A landscape with many valleys, sampled at points; each row gives a point and its height.
A ball rolls from a point to whichever of its 5 nearest points has the largest drop for the distance, and stops where none of them is lower. Distance is the straight distance between rows; heights are no part of it.
Loz height 611: [ 16  18  12   1  -9 -24   7  10   3 -17  19  -6  -9 -22   1   0 -35   2
   4  23 -15   9 -16   0   1  -2 -31   0]
zigis height 423: [-20 -24  -4  -2   0  37 -27  -9  -5  10 -21   7  13  35  19   0  31  -9
   3 -11  14  15   7  -6 -20  18  42  -2]
Gev height 727: [ 12  -6  14   7  -9 -15 -24  17   5  -5   5  17  -4 -16  32 -11 -14  13
   2  10 -23   8  11  -1 -38   3 -38  -7]
dunoz height 485: [-13 -18  11   9  -2   3 -17  -3  -8  12 -20  18  -3  -8  22 -12   7  13
   2   1  -7   7  11  -7 -30  -6  -4 -13]
tebi height 314: [  7   4  -4   3   4 -26  24   7  -8 -11  14  -5  -2 -15 -21   9   9  -4
  -7   7  -1 -27 -20  18  34 -12  13 -15]
tula height 411: [ -8  19   0  -1  -2   7  22 -10  14   2  -4 -12  -6  11 -19  -2 -32  -3
   9   2  10  28  -9  -4   3   0 -17  36]
Kun height 483: [ 13  -7  12  -3  -5   5 -24  10  10   3   6  18  24  13  33   8  44  -6
 -17  -4  -9 -18  -7  -3  -7  10   6  13]
fugok height 804: [ 19  12   7 -17  -7  14  16   4  19  -1  18 -11  14  38  -9  19  39 -19
 -13 -11  14 -11 -17   4  27  10  14  44]
zun height 324: [-17 -19  -2  14   3  -5 -15 -11 -26   5 -28  21 -10 -29   6 -18 -22  17
  14   3  -9  10  32  -8 -28 -13  -5 -47]
rok height 770: [ 18  -2   7   7 -10 -19 -15  23   8  -4  13  13   8 -15  25   3  24   4
 -16   3 -23 -27  -5   3  -9   4 -14  -2]
sagi height 373: [-11  -3  13   9  -5  -5  -6 -11 -10  -4 -16   4 -15 -20  -1 -13 -44  12
  15   9 -16  25  17 -13 -20  -6 -25 -17]
fuzo height 298: [-44 -21 -19   6  15  42 -18 -11 -18  21 -33  -8 -12  17  -3  -8 -14   3
   1 -20  22  30  30  -6 -28   7  32 -23]
puni height 387: [-30 -15   0  11   2  15  -8 -17 -13  11 -31   8 -11  -3  -1 -12 -26  14
   8  -2  -1  30  23 -12 -33  -7  -7 -18]
fedag height 534: [ 20  14   1  -8  -3 -29  18  21  15 -30  32 -17  -3 -14   0  20  12 -11
 -22   9 -14 -27 -34  20  26   1 -14   4]
ralu height 537: [ -6   5 -18 -13   9  28  13 -11  -2  17  -5 -15  -7  29 -31   8   7 -13
  12 -29  36   8   9  -6  34   9  42  11]
beb height 492: [ -1  15   7  10  -6  -8  11 -14   0  -8   3 -10 -14  -8 -13  -8 -53   6
  17  16  -8  32   4  -9  -5   0 -35   6]
tiz height 228: [-29   3 -33  -8  18  33   3 -13 -15  20 -21 -16 -13  14 -32  -5 -18  -3
  10 -35  35  18  30  -6  17   5  34  -9]
Vave height 466: [ 18   5   4   8  -5 -33  10  13   4 -21  18   1  -2 -25   3   7   8  -2
 -15  12 -22 -32 -19  18  15  -6  -5 -20]
Bir height 236: [  4   9  -1   1   5 -33  26  -4 -18 -23  13  -6  -7 -30 -28   0 -17   0
   3  15  -7 -17 -16  21  31 -14   4 -36]
Gelug height 300: [  2   6   2  12   0 -21  15  -6 -14  -4  -5   1  -5 -21 -19  -5 -18   6
   7   8  -4  -3  -2   5  15 -14  -1 -23]
zeral height 437: [-24  13 -15  -4  12  20  30 -17   2  16 -21 -19 -16  11 -38  -6 -33  -5
  15 -14  26  22   6  -1  11  -2  10  15]
pegi height 572: [ 22  25  -1 -11  -4 -13  13  20  25 -21  31 -14  -1   4   4   9  -5  -6
 -13  10  -3  -8 -27  14  10  -4 -29  33]
dor height 507: [ 17  12   4  -8  -8  -4  -6  14  24  -7  18   0   5  12  14  -3   1   2
  -7   4  -2   2 -13   3 -16  -2 -29  39]
kot height 581: [  6  -3   9   0  -6   1 -19   9  12   3   1  14   1   5  30  -9   2   9
  -2   6 -13   7  -4  -4 -27   1 -27  18]
Bez height 325: [-24 -15 -21  -3  15  27  -9 -14 -22  21 -19   4  -3  -3  -7  -8   4  10
  12 -20  21   7  29 -11  -2  -1  31 -27]
nema height 658: [  5 -13   7   7  -3 -13  -4   8  -7   3   3  16   5 -15   5   3  28   6
  -8  -1  -3 -24  -5   2   7  -7   5 -19]
rego height 442: [  4  17   7  -2  -4  -7  11   1  15  -9  16 -12  -7  -2  -7  -1 -35   2
   6  16  -2  17 -12   3  -1  -4 -32  26]
Fibid height 529: [ 18  21   1 -18  -7  10   8  12  34  -6  22 -12   9  30   3   3   6  -1
 -10   0   8   1 -25   5   8   6 -18  60]
lol height 596: [ 21  14   6  -2  -6 -32   8  15  10 -31  29  -8  -9 -23   6   8 -14  -7
 -11  24 -13 -11 -26  15  13   1 -30  -1]
vego height 329: [ -3  11   4   1  -1  -6  23  -7  -1  -3   2  -2  -8  -5 -22  -1 -15  -4
   3   4   8   3 -13   5  16  -8   1   7]
potoz height 512: [ 18   3   9  -2  -7  -1   0   8  10   2  11   4  12   7  10  13  35  -4
 -12   0   1 -27 -10  -1  11   2   5  15]
Fusob height 383: [-19 -17   7  -3  -1  30 -20  -5   7  13 -19  12  10  25  26 -10  13  -3
  -1   0   1  23  -1 -10 -34  11   8   8]
pemig height 377: [-37  -6  -5   2  12  29   5 -22   5  15 -30 -11 -17  19  -8  -8 -46   1
   8  -7  15  42  10  -6 -23   5 -12  18]
papo height 445: [  1   1  11   5  -7  -8   3   3   3   0  -2   6  -6 -12   0  -7 -16   8
   7   6  -3   6   0  -2  -8  -7 -15   3]
tetu height 660: [  1   9   3 -15   0  27   6 -11  16   8  -3  -8   6  37  -1   8  17 -14
   0 -11  18  16 -10  -5  11  13   9  44]
Folu height 183: [  1  -5   2  -7   2  10   3  -4  -2  17   1   6   9  14  -7   5  31  -7
   4 -13  15 -12   4  -8  17   5  27   1]
Liki height 436: [ 19  -1   2   2  -1 -24  13  22   7 -17  23  -4   5 -17   0  20  38  -6
 -27   4 -13 -47 -20  22  29  -2   9 -17]
gar height 229: [-26   2 -25   6   9   0  11 -12 -26   4 -19  -1  -9 -25 -33 -15 -32  10
  23  -6   6   7  27  -3  10 -16  12 -37]
fipe height 262: [-24  14 -26   0  11 -21  27 -22 -36 -16  -2 -20  -3 -28 -50 -24 -58   3
  22  11   2  13  15   3  29 -11  11 -45]
dinud height 396: [-27  -8  -7   7  11  17   8 -18  -9  11 -29  -6 -17   0 -10  -8 -37   6
  11  -2  11  30  18  -3 -19  -9  -6   0]
Bugos height 694: [ 37   8  -4  -2  -8 -31 -11  32  28 -26  36  -9   0 -17  22  16   4   1
 -18  17 -25 -23 -16  12 -11   4 -33   2]
zozas height 322: [-14   0 -10   3   7  13   7 -12  -8  14 -16  -4  -2   5 -14  -1  -5   5
  11 -12  16   6  10  -6   8  -7  19  -6]
betuz height 451: [ 27   4   2 -20  -3   9 -24  19  24   0  19   0  29  30  31   4  34  -3
 -19   2 -10 -11 -14   0 -17  10 -11  49]
rolav height 287: [ -3  14   1   6  -3 -23  26 -16 -19 -19   6 -19  -5 -22 -27 -11 -50  -2
  14  19  -6  16  -9   3  21  -7 -12 -22]
Lam height 465: [-21   4  -5 -10   3  38  17 -15  16  18 -16 -22 -11  34 -15  -1 -18  -7
   5 -12  26  36  -3  -8  -2  11   4  48]
Gom height 189: [ 14 -10   7 -12  -1  19  -8  -1  -2   3   4   6  17  42   4  23  59 -20
   2 -17  15 -20   8  -3  21  21  46  16]
pok height 604: [ -3 -10  -4   8   4  -6  -4  -1 -22  12 -12  15  -5 -19  -4  -5  13  11
   3  -3   2 -13  12  -5  -2 -11  12 -32]
Fozo height 272: [-15   5  -4   8   5 -12  18 -22 -20  -4 -15  -6  -8 -20 -26 -14 -50   7
  16   9  -5  19  20  -5   2 -11  -5 -25]
fusiv height 477: [ 15 -10  12 -15  -4  25 -32  -2   8  -1   2  15  28  44  30  17  51 -23
 -10  -7  -2  -5   0  -2  -4  22  32  26]
Toruf height 666: [ 20  11   4  -3  -4  -7  18  14  16  -7  24  -8  13  10  -2  17  39 -10
 -22  -4   0 -33 -26  12  30  -1   9  16]
naku height 338: [-27 -16  -4  -1   6  45 -12 -18   2  17 -30  -6   1  31   7  -8  -6  -8
  -1 -12  15  39   7  -6 -26  17  14  15]
volu height 673: [ 17  -9   9   2  -3  -8 -11  12  -6   3  11  10  22  -2   8  14  64  -6
 -14 -11  -3 -43   1   4  20   5  23 -12]
Nite height 609: [  9 -16   5   0  -1   9 -19   3 -11  10   3  18  15  16  13  15  57 -11
  -1 -10   7 -26   8  -4   8  12  37 -10]
bepof height 412: [-10  -2   4   3   0  12   1  -5   5  12 -16   6  -2  10   3  -4  -6   5
   6  -5   6  18   1 -10 -11  -1  -6  15]
napug height 676: [ 21 -17   4  17  -7 -27 -15  23  -3  -1  12  18   5 -31  19  11  45   1
 -19   4 -24 -52  -5   2   2  -5   0 -28]
mogu height 531: [  5  -2  10  13  -7 -23  -6  -1  -7  -1   0  12  -9 -27   3  -9 -19  12
   2  13 -21  -3   7   0  -5  -6 -19 -26]
dudib height 403: [-18   1  -2   0   4  15  12 -21   3  11 -19 -10 -11   7 -15  -8 -33   0
  11  -5  16  27   4  -7  -5  -3  -7  17]
kug height 662: [ 39  23  -4 -12   3 -35   0  24  22 -40  45 -27  -8 -17  15  16 -22  -2
 -13  21 -17  -4 -23  17   0   6 -40  10]
Dozib height 418: [ -5 -11  10  -8  -4  28 -37   3  10   7  -2  14  23  36  41  -2  34  -6
  -5   4  -8  10  -6  -7 -27  13   6  24]
mos height 754: [ 15 -11   5  10  -5 -19 -11  17   0   1   6  19   8 -21  22   5  36   3
 -16   2 -18 -35  -2   2  -2  -4  -1 -16]
fili height 266: [-13   7 -10   2   5   2  19 -13 -14   9  -9  -6  -9  -9 -32  -7 -20   4
  17  -4   9   4   7   0  13 -13  12 -14]
Livi height 273: [-21  -9  -6  10   6 -14  -3 -15 -32   1 -21  11  -9 -33 -12 -21 -37  15
  20   1  -7   9  35  -7  -9 -16   3 -54]
zatu height 544: [  1 -18  -1   3   5   2 -12   1 -20  16  -7  18   6   1   7   4  40   7
   8 -12  10 -21  15  -8   4  -3  30 -25]
Pumar height 768: [ 35  -5   2  -5  -8 -21 -34  32  23  -9  26   9  12 -11  43   0  16   8
 -16   7 -27 -19  -2   1 -35   6 -35   8]

Where does a ball stop that starts at each point below?
pegi: gar
Fibid: tiz
Loz: gar
Bugos: Bir
dudib: tiz
Lam: tiz
kug: Bir
Kun: tiz
